The views of a scene show one set of named points, each view turned or mirrored, and shifted as a whole, with a little noise and some points left out.
In the rows, 128 means zero.

Scene 1
View 1
Zupog: [166 153 140  87 166 131  92 164 157 123 110 192 120 148 158 128 107 133]
Lak: [134 147 142 107 162 135 110 138 160 135 106 151 133 132 133 114 151  88]
ruk: [138 147 146  90 181 118 108 173 180 143 114 184 113 154 134 114 148 112]
Vom: [142 166 157 103 190 174  82 157 143 105 118 252  84 158 175 124  92 141]
bup: [115 164 154 140 158 198 106 115 134 112 113 180 115 134 157 106 126  90]
vez: [126 160 145 106 177 159  88 131 140 119 107 204 111 142 152 120 126 106]
gekug: [101 161 163 135 178 175 124 139 156 129 118 172 107 144 138  94 160  87]
potok: [146 152 145 130 123 153 134 139 154 134 111  90 153 132 146 109 153  81]
tadu: [139 157 150 125 142 159 120 135 150 127 114 136 136 139 153 113 138  94]
voru: [173 151 145 111 135 115 146 188 180 145 127 117 135 154 158 108 149 126]
pon: [136 153 140 108 162 164  84 116 127 111  97 174 134 125 151 131 121  85]
nuf: [172 155 147 140  98 164 138 141 139 126 116  76 158 132 169 112 134  93]
View 2
ruk: [ 88 125 139 123 179  96 161 178 164 122 146 103 101 148 128 120 117 116]
Vom: [ 47 110  94 139 186  76 208 147 151 150 190 151 120 177 109  85 143 163]
voru: [ 91 169 148 117 126 134 188 193 145  99 128 113  99 122  98 150 118  92]
nuf: [128 196 141  80  77 154 171 146 119 111 130 133 114 114  68 153 133 127]
vez: [110 112 129 107 174  77 138 126 160 150 164 125 109 164 129  96 128 165]
pon: [119 140 117  93 143  94 136 130 139 147 167 144 128 152 111 104 138 159]
Lak: [123 142 129  96 150 101 134 139 144 136 156 127 119 147 118 114 131 145]
bup: [111 143 130  99 139  98 181  98 141 149 159 137  97 157  84 111 135 185]
Zupog: [ 79 136 104 126 165  99 171 175 142 129 169 138 133 154 113 110 140 126]
gekug: [111 126 159 107 150  97 180 115 158 142 139 104  72 154 108 117 113 160]
View 3
Lak: [132 120 139 146 138 105 108 133 105 141  96  93 127 149 140 113 114 151]
nuf: [163  83 159 145 140 143 147 158 155 157 124 140 150 106 133 160 117 165]
gekug: [135 126 164 147 148  94  86 100 106 133 130  98 101 128 156  81  85 155]
potok: [168  92 146 160 142 133 128 160 137 154 115 130 143 119 151 129 121 157]
pon: [117 130 139 139 144 111 107 122 106 136 102  88 122 158 125 134 107 146]
Vom: [ 63 160 168  88 131  53  90  62  85 111 129  68  96 107  63 163  64 174]
bup: [125 137 173 135 155 125  97  92 121 134 144 100 100 129 125 120  64 153]
ruk: [119 128 135 145 128  58 102 124  73 132  84  80 122 136 131 104 124 162]
tadu: [145 112 153 144 139 114 117 132 118 146 121 114 123 123 135 125 105 157]
Zupog: [ 99 132 139 121 126  71 109 117  85 129  87  78 122 131  95 151 112 163]
View 4
pon: [123 123 115 129 174  81 110 125 148 227 133 132 155 143  97 146 121  99]
voru: [138  90 145 124  95 134 100  88 110 158 137 119 107 135 125  97 123  79]
potok: [131 124 145 145 117 107  99  96 126 168 133 114 132 131 111 109 139  88]
Zupog: [124  55  96  90 148 125  96 122 126 221 143 145  94 141 145 116  92  79]
vez: [132  98 106 110 172  98 112 129 136 238 131 128 134 161 102 153 101 101]
Vom: [136  59  48  82 191 105 106 135 108 244 150 149 118 167 121 161  76  97]
ruk: [134  79 142  91 128 131 118 114 146 221 125 122 103 157 109 133  95  87]
tadu: [141 126 126 140 137 105 110 100 119 184 137 114 145 149  98 130 127  98]
gekug: [160 125 125 123 139 105 125 109 127 213 127  94 142 184  76 161 100 116]
bup: [148 129  91 138 171  81 112 114 114 213 136 114 162 168  85 164 111 112]
nuf: [133 149 128 177 125 100  90  80 107 143 142 115 155 120 111 103 158  92]
Lak: [133 113 150 122 138 108 109 112 147 209 123 113 133 153 102 130 119  94]

In a view up to two points have been moved. Name them for each view, in the order of its rows, or write none.
view 1 => none
view 2 => vez, Lak
view 3 => pon, Vom
view 4 => potok, Zupog
